Each row is a point on a landscape with many peaks, with its height.
From any point a climber steps to the highest of the 4 points nearest to it. It stops when none of these is higher. Distance is the straight distance between rows; heights are no part of it.
guba h=316: [ -8  -3   3   0  -2   6   1   2 -14  -5   3 -12   6 -10  12  -7 -20  11
  -3 -18]
fugu h=454: [  3   7 -10 -10  15   4 -10  -5 -18 -14   5 -20   1  -2  33  16 -16  15
  -7 -15]
Zalil h=415: [ 27 -15 -12  14  -8  -2  10  -6  -3  -1  -2  -3  -2   3 -15 -16   1 -19
   2  13]
nav h=398: [ 19 -15 -12  20 -10  -3   3  -2 -17 -12  -7  -2  -5   1  -1 -29  -1 -12
  -9   7]
zit h=374: [ 23  -8 -14  10   6 -15   8 -14  10  11  -3  -2   0   7 -31 -15  11  -6
  15  22]
lani h=583: [ -3  10  11 -17  14  16  -1 -10  -5   9 -23 -31  19  -7  14  25 -12  37
  -3  -5]
buri h=543: [-24  18  10 -20   5   1   4  -1  -6  -3 -12  -8   4  -5  17   6 -14  25
  -3  -7]
Gofif h=524: [-14  18 -18 -20   7  -8 -26   2  -7   9  13  -6  17   6  32  12 -10   9
  -3 -13]
vek h=242: [  1 -14   0  -2   2   1  -1   4 -18   0   2  -4  10 -14  10  -7  -8   4
  -7  -7]
disaf h=451: [  9 -12   0  30 -10   1  -6   3  29  11  -6   9 -20  18 -13  11  -1  -2
   5  -7]
buf h=257: [ -6   0 -21  -7  10   5 -10   7  -6 -26  18  -8  13   3  16   5   2  -3
  -3 -13]
Zul h=444: [ 18 -16 -13  14  -5 -12  10  -4  -3 -12  -6   1   2   4 -18 -28  -4 -10
   2   8]
Fevu h=498: [-10   0  20   3  -8   3   7   1  10  11 -11  24   3  -9 -12   1  14 -13
  -3   7]
paz h=319: [-20  20  -1  -4  -1   3  -7  17  17 -15  17   0  20  15   1  11   9   1
   6 -14]
ponuf h=669: [ -9  19   0 -16   9  16  -1 -15  -3  -9 -19 -32 -11   5  20  29  -8  43
  -3   3]
par h=493: [-11  15   8  -9   5  14   2 -10  -8  -9  -8 -21  -3 -10  20  15 -20  26
  -4 -19]
mivom h=320: [ 10 -15 -11  11  -7 -13  12  -9 -10   9   3  17  -3   7 -30 -25   2  -4
   4  30]
Rupop h=372: [ -6  24  13 -19   5   4  26  -2  10  -2 -18   6  -5  -7  -5 -25 -17   5
   5  -5]
Gevi h=536: [ 12  11  10  -3   2   3  13  -4   1  -7  -5  18  -1 -12 -11 -18   4 -13
  -9  -2]
nedo h=525: [-16  16 -11 -19  16   7 -14 -19 -15   9   6 -19 -12   4  38  28 -10  16
  -8   2]
Mon h=54: [  6 -15  -8   2  -1   1 -17  14 -18 -14  15  -4   1  -1  24   5  10  -6
  -8   1]
lud h=520: [-13  13  -3 -12   7   1 -14   1  -9  -4  11  -3   9  -8  28  10  -6  15
  -7 -12]
Vodos h=382: [  5  10 -15  -2   7  16  -9  -9 -25 -22   4 -21  -8  -5  33   9  -7   5
 -10 -15]
bisu h=442: [ -3  -9  14  21  -6   3  -4   6  23  -2   3  14   0  11 -18   1  11   1
   3   1]
moke h=579: [ -4  10   6  -3  -4   3   9   3  11 -12   3  18   3  -5  -7  -5   3 -11
   5  -5]
mil h=438: [ 15  -3  -3  30 -14   0  -7   8  26  11  -9  -9 -25  19   1  15   9 -13
  -2 -20]
minav h=381: [ 13 -31   2  22 -11  -3   2  -2  11  13  -8   7 -10  16 -26   5   7  -1
   8  27]
mesit h=364: [  0 -27  -7   6 -10 -13  -5  11 -24   0   8   1   6   2  -5 -22  -9  15
  -1   2]
zozo h=439: [-16  -6  23  -2  -5  -6   9  11   5  -1 -10  26   0  -5 -19 -11  11   1
   3  10]
Kaz h=277: [-17  21   4   0  -9  16 -13  16   9 -15  14 -12  11   5   2  35  17  -7
   1  -5]
Lilo h=422: [ 29 -10 -19  19   8 -19   2 -15  19  13 -11  -7 -10  16 -19  -7  14 -15
   6   4]
dad h=355: [ 17 -15 -18  19   2 -13  -2 -13   9  30  -8   5 -11  25 -37   9   7  -1
   7  38]
divi h=375: [ -6  -3  -3 -17  13   2 -17  -7 -22   4   9   0   2 -21  35  18  -8   0
  -9  -3]
Teno h=370: [-14   8  16  -1  -1   6  -5  12  11 -10  11   8  10   1   0   9   5  -6
   1  -5]
karuf h=386: [ 20 -19  -9  12  -5   1   2   2 -10 -14   2   1  -4  -5   2 -17   7 -19
   0   0]
Zeti h=535: [ 13  19   5 -10   5   3  11 -12  21   1  -6   7  -5  -1  -9   6   9 -17
  11  -9]
mamum h=393: [ 18   7 -10   9   4  -6  13 -15  19  -8   3   8   0   4 -19 -18  -1 -12
   6   5]
Pumet h=377: [ 12 -10 -10  16   6 -16   3 -15  12  21 -11  -1   6  27 -43  -4   6   1
   8  28]
bani h=433: [ 23  10  -4   7   3 -10  13 -14  19   5  -3   8  -2  -2 -28  -9   7 -16
   9   3]
Guf h=512: [ -5   6 -23 -10   7  -2 -20  -7 -11   5  12  -7  16   5  32   9 -11   5
  -5 -13]
Fodo h=373: [  5 -17   4   7  -6  -1   1  13 -10  -9  10  12   5   0  -1 -14  -5  -3
  -4  -1]
birog h=271: [-12 -10  -2  -9   4  -3 -21  11   0  -3  17   6  15 -10  23   7   7   4
 -12  -6]
bubu h=429: [ 22   0 -10  31  -4 -10  -1 -12  33   1 -14  -6  -4  21 -11   2  12 -12
   5  -4]
nabaf h=545: [-12  20 -12 -15  21   6 -22 -19  -1  14   8 -24   0   1  36  26 -17  22
 -10  -2]
nud h=204: [ 11 -29  -5  11 -10  -3   3  11 -17  -5   3   6   3  -1  -3 -15  -3   2
  -3  11]
nom h=95: [  2  29  -5 -23   9  12  12 -11  14 -17  -7   3  -5  -4   3  -2  -8 -11
   6  -8]
dode h=399: [-15  12  13 -11  -3   6  -2   8   4 -14   0  12  -3 -15  12  22  12 -17
 -10   3]
rit h=254: [  9  18   3  -2   2  19   5  -7   9 -21   0   3  -8  -6   3  21   5 -30
  -6  -4]
gugo h=391: [  7 -14 -12  13 -10  -6  11  -3 -12  -3   0   2  -6  10 -16 -36  -9   1
   5   9]
buti h=255: [-18  15  -1 -17   9   5 -19   7 -11 -12  19  -5   2  -6  24  29   5  -6
  -7   6]
Simes h=357: [  7  -7  -5   4 -11  -5  16  -7 -10  21  -5 -11 -10   1 -24 -38 -21   3
  11   9]
puva h=473: [-21  29   4 -24   8   5 -16 -31  -5  24   9 -11  -4   6  34  30  -5  11
  -9  13]
veg h=169: [ 10 -33   0   5  -8 -11 -12  18 -16   2  19  12  13   1   8 -10  15  -9
  -2   9]
sovu h=283: [ 11   2 -12   0  -1 -17   9 -12   1  14  -7   7  -2  10 -35 -28  -5  -3
  10  27]
kun h=605: [-14  17  13 -10   1   4  11   4  11  -5   0  19   3   0  -7  -7   5  -5
   6   0]
dak h=499: [ -3  -3  20  -5   1   4   8   9 -12   4  -7  12  -8 -22   1 -11  -4   0
  -6  -1]
revi h=434: [-13   8  23 -17  -5 -11  23  -2  -1  16 -18  11 -10  -7 -13 -31  -2   5
   3   2]
bop h=406: [ -4  -9 -12   7  -9 -10   6  -5  -9   6  -2  -1  -5  12 -29 -33 -15  12
   8  16]
kezep h=151: [ -8 -31  -2  -1  -7 -15 -18   8 -14   1  21  11  18  10   1 -14   6  12
  -2   2]
butim h=378: [ 14 -15  -4   7  -6  -2  11  -6   0   9   2  12  -2  -2 -22 -15   2 -14
  -4  20]
bavu h=178: [  1 -27  -2  10  -5  -5  -8  22  -4  -4  13  13   9   4  -5  -2   9   5
   1  10]
Sut h=544: [-22   8  10 -20   8  -4 -12   5 -12   8   3  -4  11  -3  23   8  -6  18
  -6 -14]
pagop h=363: [ -2   4   7  -7   3   7   5  -4 -11  -8 -14 -19  -9 -11  21   7 -21  12
  -2 -12]
Simok h=546: [-14  -5  19 -13   3  -4  -6  -2 -10  23  -8  -8  12 -12  18  13  -5  23
 -11 -11]
Pup h=486: [  6   7   5 -11  -2 -10  14  -2   5  -9  -1  11   0  -6 -12 -12  -5 -10
   1  -7]
koma h=453: [ 10 -16   2  30 -13   1  -3   7  21  12 -11  11 -27  21 -11   9  10  -1
   5  10]
sosin h=265: [ -8  31  -2 -14   2  14   8   1  19 -24   6   0  -5   1  -5  11   7 -13
   6  -7]
Fizif h=253: [-21  24  -6 -25   8   6 -24  -4 -17   3  23  -6   1  -2  22  36   7  -7
  -6  15]
Lep h=366: [  4   3   1   2  -3   9   5   1  -5   1 -13 -22   2  -8   3  -4 -24  22
  -1 -21]
vufe h=321: [  3 -20   8   2  -5  -6   4   8  -4   2   2  20   1  -8 -20 -15   0   3
   3  19]
tazes h=405: [ -3 -12  19  -3  -7  -5   9   1 -13   8  -5   2  -1 -12 -13 -24 -19  19
   3  -6]
zus h=537: [-17   8  11 -20  13   6 -12  -1 -13  19  -6 -10   4 -15  28  19  -7  18
 -12  -6]
Vubi h=348: [ -3   8  -4  16 -11   8  -7  14  20 -12   1  -2   4  10   0  19  16 -12
   2 -12]
Bodob h=383: [ -7  17   7  13 -15  11   5  13  16  -8   0   3  -8   8  -2  33  21 -11
  -2  -7]
pim h=420: [-22   3  24 -13  -1  -2   7   9  -8  -1  -5   9   3 -11   7  -9  -3  12
   0  -5]
Guvi h=561: [ 20 -28  -7  17 -17  -2   1   3 -10  10   2  10  -6  12 -27 -16   3 -12
   7  31]
Fugat h=218: [  2 -27  14   1  -8  -4  -3  19 -10   1   8  19   3 -13  -6  -4  10  -2
   6  17]
Sal h=418: [-19   3  17 -12   4   0   4   7  -9   1  -3   6   3 -20  11  -3  -3   7
  -5  -9]
vuv h=455: [ 23 -16  -8  33  -3  -9  -7  -2  28  26 -10   1 -23  22  -9   8   2  -1
  -1   4]
Fud h=380: [ -1  -9  11   0  -8   4   7  -1 -14  -1  -9 -20   3 -12  -6 -21 -18  28
  -3 -16]
merer h=547: [-15  28  -8 -22  15   7 -14 -28  12  16  -2 -29  -3  14  25  38  -4  37
  -5   8]
semo h=553: [ -1  12  15   1   7   8   7  -1  23  -1  -9  13  -5  -5 -12   8  18 -22
   3   4]
Kogi h=575: [-10  19  -1 -19   9  11  -7  -4  -8 -12  -8 -21   4  -3  20  17 -19  31
  -9 -15]
Gav h=554: [-11 -13   4  -5   3 -10  -9   2  -9  20   2 -11  17  -2  14  -3 -11  28
  -8 -16]
gefa h=549: [-15  -1  -3 -13   6  -9 -17  -2  -5  14   4 -13  18   2  27   6 -13  18
 -14 -17]
zis h=264: [  4 -14   5   3  -7  -8  11  -2  -7  11   0  10 -11  -4 -27 -26  -6  -7
   8  21]
sugeg h=388: [-15  -2  10 -15   9  -1  -4   3 -12   4   4   4   5 -15  16   2   0   3
 -11  -5]
bafi h=495: [-18  20  -9 -21  13   6 -28 -26 -18  17  14 -13  -9   4  35  31  -8   3
  -9   5]
Mel h=503: [ -5   7 -13  -9  13  -2 -18  -1 -15 -11   6 -24   6   4  30   1 -11  12
 -10 -17]
sos h=290: [ -5  14   0 -21   7  17  -6 -11 -11 -18   4 -14 -14 -14  25  19 -18   1
  -6   1]
vebes h=390: [ -2 -13  17   6  -6   2  10   2   5  14  -7  24  -3   3 -29  -5  14  -3
  -1  18]
bafan h=461: [-16  14  -9 -17  12  -2 -25 -12  -9  14  14 -12   4  -5  41  26  -7   0
  -9   1]
tinif h=275: [  8 -10   2   1 -11   4   6   1 -20  13 -11 -10  -9 -21   5 -17 -19   1
  -2  -4]
kegis h=267: [  3 -17  -5   6 -11  -7   9  -1 -15   4  -3   7  -3  -4  -8 -26 -15   4
   4   9]
vabu h=240: [ 11  -1  -1 -11   4 -20  13 -13 -10  23  -4   0 -12  -2 -26 -25  -1 -13
  17  15]
pozor h=298: [  7   3   1  -8   8 -20  22 -10   4   8 -11  -4   3   3 -24 -31 -10   4
  12   1]
fudu h=241: [  0 -11   0  17 -10   4 -14  16  15  -7   5  -4   8  10   4  14  18  -6
  -2  -7]
muno h=272: [-28  45   3 -33   9   3  -2   2 -11  -7   5  -8   4   6  21  21  -5  11
  -1   5]
Taru h=435: [  2 -15   2  18  -7  -9   1  -5   7   7  -5  15  -2  21 -32   0   5  -2
  10  24]
Gukal h=310: [ 27 -34 -14  19   6 -22 -13 -14   7  47 -14  -9 -26  24 -27   9   3  -1
   6  27]
Mib h=174: [ -8  11 -13  -8   2   5 -18   4  -4 -11  20  -2  16  -3  28  30  12 -14
 -12  -8]
kiro h=396: [-10  -4  -8  -4   7   0 -15  15  -5 -10  14  -5  14   0  13   5   5   1
   4  -9]
Tiga h=276: [ -8   4  -8  -7   6  10  -5   8 -14 -18   5  -1  -2 -10  19  14   0  -4
  -8  -1]
zenop h=376: [-13 -16   8  10 -12  -6   3   0 -16  17  -5  -9   0 -10 -13 -22 -17  39
   1  -9]
mulez h=356: [-13  14   9  18 -17  10 -11  22  12   6   4  -5  -7   4   4  40  13  -6
  -5 -11]
nar h=232: [-17  39   3 -17  -2  11   3   2  -2 -23   5  -3  -1   1   8  22   3  -4
   6   5]
bugil h=326: [ 18 -19 -14  11   2 -10  10  -7   4   8   3  10  -2  14 -31 -21  -2 -11
  10  22]
Soga h=354: [ -8  -3   6  -6   3   1  -8   7 -17   5   1  -5   1 -11  15   1 -10  17
  -9  -9]
Gudet h=332: [ 17 -14  -5  16 -12  -7   9   4 -22  -6   0  -7  -1  -3  -7 -29 -11  -3
   2   4]
lim h=379: [-18  23  -3 -17   8  10  -6  -2  -6 -22   3 -11  -8   1  19  20 -11  11
  -2  -5]
rak h=416: [-21   9  14 -17   5   4   4  10  -1  -9  -3  13   5 -12   7   5   6  -4
   1  -3]
valum h=538: [-10 -17  -5  -4  -2 -11 -16   7  -8   2  13  -8  11  -2   5 -16  -7  25
  -7 -11]
nen h=548: [ -1   3  19   3  -5  -4  12   1  25   4 -13  22   1  -4 -17   6  16 -17
  -3   3]
golo h=198: [-12  14 -16  -8  10  -2 -13   5  -5 -21  12 -12  17  13  14   3  -6  12
   1 -18]
forav h=362: [ -4 -11  -1  11  -8  -1  -9  10   8 -13  15   9   6   2  -2  12  16  -6
   3  -1]
tir h=460: [ 20  -9   7   2  -3   3  11  -4  -8   7  -2  11  -5 -16  -5 -16   4 -19
  -2   2]
nek h=534: [-20  27 -10 -23  16  -4 -22 -14  -2   7  10 -21   7   8  30  18 -12  16
  -8  -5]
Tar h=167: [ 22 -28 -16  19 -20  -4   4  -5 -22  14  -1  -9 -15  11 -17 -32   1 -16
  -1  30]
nari h=314: [-11  -2  -1  -3  -1   6 -13  19   3  -8  15   3   9  -4  13  23  13 -10
   0  -1]
difus h=295: [-26  27   2 -23   5  11  -5   5 -17 -14   9  -2   2 -11  26  29   3  -6
  -4   7]
kava h=387: [ 15   8  -3  18   0   9   5  -6  33   4  -7  -5 -16   1  -1  19  18 -28
   5 -11]
nat h=361: [  3  10   7  -9  11 -19  14 -10   6  14  -9   7  -1   2 -27 -25   7  -2
  10  11]
palen h=491: [  6 -11  13  20  -7  -1   6   1  26  22 -10  22  -8   8 -17  12  10  -6
   8  12]
Gan h=311: [ -4 -17  -8  12 -24   2   7  -1 -23  14  -7 -12 -11   7 -20 -34 -23  16
   4   8]
latib h=409: [ 23 -12  -7  15   7 -13   8 -11  15  23  -4   5  -7   5 -25  -3  15 -19
   7  18]
Zizek h=558: [ -9  19  -1 -16  18   6  -6 -15   0  19  -4 -25  11   0  24  31 -13  30
 -10  -4]
Gib h=14: [ -4  20   7 -16   7  15  16  -6  -4 -13 -16  -6  -8 -10   8  -1 -23   5
   0 -15]
kufu h=464: [-19  15  -2 -18   6   5  -7   8  -2 -21  11  -9   6  -4  18  10  -4   9
  -3 -14]
patuf h=186: [ 18 -20  -7   5 -11 -11   4  -7 -15  19   1   2  -8   1 -20 -29  -8 -18
   6  25]
Zota h=502: [ -5  -9   0   2  -3  -5  -7  13  -3 -15  12   0   7   0  -7 -17   7   3
   3  -8]
Tolar h=365: [ 17  -9   2  -3   9 -20   8 -14   3  20  -7  11  -2  -7 -30 -16  17 -16
  13  18]
vas h=412: [ 32  -6 -11  17   1   5   1   0  16 -12  -4   3  -7   9  -4   2  11 -24
   4   3]
lon h=404: [  8 -13  -4  16   1 -12  10 -11  18  24 -12  17 -11  21 -32   2   7   5
   6  21]
musi h=350: [ -5   4  -2   2   0  -1   1   1  -3 -16  -1 -13   6   2  10  -9 -16  21
   4 -25]
Bodo h=584: [ -6  -3   9  -4   4   6   8  10   2  -9   0  11   5  -9  -7 -13  -1  -6
  -1  -3]
big h=531: [-11  12 -10 -15  16   3  -8  -2  -9   0   9 -20   5   4  27  13 -16  22
  -5 -16]
megup h=521: [-16  -5  -4  -1  -2  -8 -16  10  -1  -7  14  10  19   3   5  -5   5  15
   3 -10]
vupo h=318: [-10   7  -8 -13   6  12 -13   5  -9 -14  17  -5   9   0  23  18   2  -2
  -6 -14]
tutid h=414: [ -5  -1   2  22 -10   9  -5  10  25  -2  -2  11  -6   8  -7  22  13  -6
  -3  -5]
pes h=482: [ 12   6   0   1  -1 -13  15 -10  16  10  -4  11  -4  -4 -20  -9  10 -22
   8   8]
bub h=492: [  4   7  -5  16  -9  -1   6   4  11 -23   0   5   4  12 -15  -9   3   0
   3  -8]
suk h=259: [-16  10  -7  -1   4   5 -17  12   1  -8  18  -4  16   3  18  30  16  -7
  -1  -3]
dapot h=659: [ -3  -1  18 -10   3   3   9   3  -1  -7  -5  20   1  -9  -6  -8   6  -9
   0   2]
kibup h=519: [  8   1   0   7   1   9   6   3  12 -12   3   9   0   1  -2   6  10 -17
  -1  -1]
Fur h=303: [ -4   7  24  -4  -8   8  17   3  -2  11 -27 -18   2 -12  -5  -4 -15  32
   6 -12]
Vaf h=528: [ 13  -5   8   5   0  -2   6  -2  23  11 -11  19  -2  -4 -16   5  20 -20
   5  11]
rorat h=345: [ 25  -9 -16  12   8 -29  -2 -11   4  28 -13  -8  -5  17 -36   7  10   1
  15  30]
diro h=494: [  7  18  -8   9  -3   1   8   3  26 -19  -2  -2   2  20 -15  -7   5  -6
   9  -1]
Vofef h=344: [  0   8   0 -17   8  13  -8 -13 -22 -17   0 -25 -14  -9  27  24  -8   2
 -14   5]
Gen h=337: [-15  15   7 -19   6   8  -6   5 -14  -7   5  -3  -2 -13  24  12   2   2
 -11  -2]
reve h=210: [  6   3   5  -4   3  12   7   1  -9  -7  -2   3  -7 -19  11  -3 -17   6
  -6 -12]
vopi h=201: [ -5   2 -16   5  -1   0   0   7  -4 -26  11  -8  19   6  10  -2   3   0
  -3 -12]
Vurip h=252: [-17  35   2 -16   3   9 -19   8  -3  -9  12 -10   9   0  18  35  15  -7
   0  -4]
Kofar h=70: [  4  -5 -17   8   0   7 -19  14  -1 -13  17  -2  14   3  23  25  14 -20
  -1  -8]
roraz h=299: [  8  -5  17   4 -16  -1  19  -9 -11  12 -15 -15 -10 -16  -2 -19 -17   7
  -3  -7]
tuned h=465: [ -1 -14  11  25 -10  -2   3   4  26  10 -13  21  -7  20 -24   5  12   7
   0  15]
vila h=496: [-15  17  16 -20  11  11   4  -7 -12  -5  -5  -9  -8 -10  18  18 -14  23
  -5  -8]
kuf h=419: [-23   5  26 -13   1  -7   9   7  -5   8  -9  11   9 -11   1 -15  -6  28
   2  -9]
lugiz h=263: [ -8  33   2 -11  -2  17  -5  -3   3 -22   5   7  -5  -2  14  20  -2 -10
   5   2]
Nukuf h=408: [ 14 -10  -1  13  -4  -7   8  -2  20  -1   4   9  -2   8 -17 -12   9 -10
   7  11]
Pive h=527: [ -2  15   0   3  -1   8  11   5  19 -21  -4  10   5   8 -10  -4   5  -8
  13  -6]
mebe h=324: [ 12 -14  -6  -3  10 -14   2 -16  -4  32  -6  -1 -11 -13 -24 -24   7 -19
  10  24]
motik h=559: [-10  -2  15  -6   4   4  -4  -5  -7  20  -5 -24  17 -11   8  10  -8  33
  -3 -16]
fono h=173: [  8   0 -12   9  -1  12  -2  10  -2 -25   4  -7   9  10  10  12  17 -12
  -2  -5]
rofe h=392: [ 13  -6 -14   5  -1  -1   5   5 -12 -13   0  -2   0  -3   2 -17 -15  -7
   2  -8]
benef h=423: [ -1  -8  -1   8  -7  -8   8   1   2  -6   7  13   3  13 -25 -24  -2   5
  10   8]
bon h=431: [ 21   1 -24  30   2  -7  -1  -5  30  14 -13 -11 -22  23   0   5  11 -10
  -1 -19]
gurak h=411: [ -3 -16   5   7  -5  -9   3   2  -7   4   7  20   5   1 -16 -18  -5   5
   1  12]
rane h=250: [ 20   6  -2  -6  11 -14  11 -14   6  14  -4   3  -4   1 -28 -28   0 -13
  13   8]
Rog h=489: [  8   9 -11  16  -2   5   7   4  16 -20  -2  -4   3  13  -7   0   9 -13
   5  -8]
gugeg h=395: [  8   2   8  15  -3   5   1  -7  32  17 -10   5 -17   4  -3  12  15 -18
   6  -5]
pono h=437: [ 18 -21   0  25  -4  -9   0 -10  21  28 -13  11 -17  15 -18   5  10  -5
   3  19]
lepa h=432: [-31  20   4 -20   7   0  -7   8  -1  -9  14   1  15   2  17  15   0   6
  -4  -8]
vib h=243: [  6 -14   4   6  -1   2   0   8 -14  -6  11  -3  -2 -11  16  -5  -6  -2
  -8  -7]
vikid h=533: [ -2   0  18 -10  -2  -9  19  -7  -5  12  -6  10 -10 -15 -18 -31  -6   6
  -1   7]
Rav h=150: [ 16 -24  -5  22  -8   7  -7  14   9 -14   4   3   3   6   5  10  20 -11
   2   2]
Zin h=389: [  1  -2  13  -5   0  -5  11  -8  -9   7  -9   5  -7 -20 -12 -23 -16   2
   5  -1]
Roruf h=469: [  1   1  -7  21  -7   4   5   2  18 -13  -4   4   4  14 -11  -2  13 -11
   3  -3]
sikas h=239: [ 10   1   4  -9   3  13  10  -1  -4  -8  -7   5 -10 -22   8   0  -8 -11
  -1  -2]
Zeso h=335: [  1   6  13  -5   0   7  13  -3 -14   7 -13 -21  -2 -19   8  -1 -17  22
  -3 -12]
fazuf h=2: [  4 -11 -16  11  -7   5 -27  18   1  -4  15  -2  19   9  18  26  18 -13
  -2  -8]
vopek h=270: [ 10   3  -5  -2  -1  11   5   5  -2 -21   3   1   0  -3  10  -7 -11 -10
  -6 -10]
Gizas h=436: [  5  -7   3   1  -3 -12  13  -5  10   2  -3  17   2  -1 -28 -18   7  -5
   5  12]
ren h=266: [ 16 -25  -1  14 -11   1   0   7 -10   1   5  17  -3 -10  -4 -13   1  -8
  -3  14]
bil h=258: [ 15 -13   1   3  -4   8   5  -1 -13  -4  -6  -2  -7 -26  11 -11 -10 -11
  -6  -6]
bido h=301: [ -8  24   7 -21   8   6   6   1   4 -18   3  -6  -8  -7   9  -1 -14  14
  -1 -13]
nad h=256: [  5  18   4 -20  12  -8  19  -7  19   0 -15  12   7  -2 -15 -20   6  -7
   7  -3]
Kemif h=284: [ -5  23   0  -5  -3  20  -1   0  10 -17   3  -3  -7  -3   7  31  14 -23
   8 -10]
vezis h=403: [  0 -20   3  -9   2 -13 -22   9 -10  13  11   0  12 -11  18   1   0  10
  -4 -10]
bav h=339: [  1 -19  -4   7  -8  -1  -1  -1 -22   7  -3 -11  -3  -1  -7 -26 -15  17
  -2  -7]
Miset h=646: [ 17  -2  -7   5   2   0  10  -4   2 -11  -3   4   0  -1 -10 -20  -4 -13
   3  -4]
dugi h=427: [ 19 -11  -7  33  -7   2  -1  -3  22  -1  -7  -2 -12  16  -3   4  17 -20
   0   0]
gidet h=397: [-13 -15   3   8  -5  -9   4  11 -19  -2  11  14   9   2  -7 -20  -6  20
   4   6]
fele h=400: [ -4  -1  10  14 -11  11   1   6  23  12  -3  12  -8  -3   2  27  16 -13
   0  -5]
Pafim h=333: [ -2 -10  -8   5  10   0  -3   0  -9 -15   1 -16   5   4  11 -19  -8  23
  -4 -16]
gede h=285: [  2 -11  -6  11  -3   8  -2   7  -4 -22   4   2   0  -3   6  -5   9 -14
  -3  -8]
Vusop h=540: [-23  12   3 -23  14  -1 -15 -10  -7  13   8  -3   5  -3  27  17  -3   9
  -9  -1]
kose h=358: [ -3   3   5   7  -8  18  -3  14  14  -8  13  -2   0  -5   5  35  17 -17
  -1  -5]
dek h=168: [  7 -11 -10  -1   0  10  -9   5 -14 -23   6  -9   8   0  25   4   5 -13
 -11  -8]
mirir h=306: [  5  16  12 -21  11 -19  15  -7   6  22 -16   3   1   3 -20 -33  -7  -1
   9  10]
Zov h=300: [  4 -17   1   8 -17  -1  12  -7 -16  15  -7 -19  -8 -16 -12 -28 -14   8
  -2  -6]
fani h=585: [ -3  12  16 -11   1   2  13   0  18  -1  -7  19  -2  -1 -13  -6  12 -14
   3  -2]
voni h=421: [ 18  -6  -5  -2   6  -9  18 -12   2  12  -5   8  -2 -10 -14 -16   0 -19
   7   2]
bur h=384: [-16  24  11  -8  -1  16   3   7  11 -13   0  11   6  -8   2  16  13 -15
  -8   0]
Ditep h=430: [-10  -7   3  16 -13  -3  -6  11  15  -5   7   8   1  15 -14   9  11   8
   7   7]
Samev h=336: [ -4  20  -1  -7  -2  11   1  11   8 -22   7   6   6  -1   5  18   8 -10
  -1  -7]
dav h=371: [ 13  -5 -13   3   2 -18   8 -11  11  22 -14   2   4  33 -44  -6  -4   1
  14  34]
tibe h=279: [ 12  -9  -9   6   5   6  -1   5 -10 -26   5  -2   3   1   9  -7  -2 -10
  -7 -12]
Bizem h=187: [ -1 -13  -9  -1   6  -4  -5   4 -22  -3   4  -4   9  -5  13  -4 -10  13
  -7 -19]
fetuv h=315: [ -4 -16  18 -10  -1   8   3   5 -28  24  -7  -1  -2 -28  22   3  -4  16
  -7  -3]
Kur h=463: [  7 -18   6  24 -12  -6  -6   1  23  24  -6  10 -24  19  -8  14   5  -2
   1   5]
Kimu h=192: [  2 -27  -8   8  -8  -7 -15  16  -9  -8  12  10  14   2   3   7  14   2
  -6   4]
bunis h=394: [ 16   5  -8  -2   9  -8  10  -9  13   6  -5   5   4  16 -27 -23   2  -7
  13   7]
gezef h=213: [  9  17 -12   1   3   8  12  -2   4 -27  -3  -9   4   4   3 -10  -9  -6
  -2 -14]

Call two points neighbours if one is among the 4 nearest of the other. Go from one point of each pair to the other, from neighbour to neighbour, staying as high as possible. Name the lowest point that can't be avoided.
vikid and ponuf => tazes
Kogi and dapot => Zota
ponuf and Miset => Pup

For each start below, name the point where the climber stops.
rorat => Kur
Rav => dapot
mesit => dapot
dav => Kur
Fugat => dapot
vebes => dapot
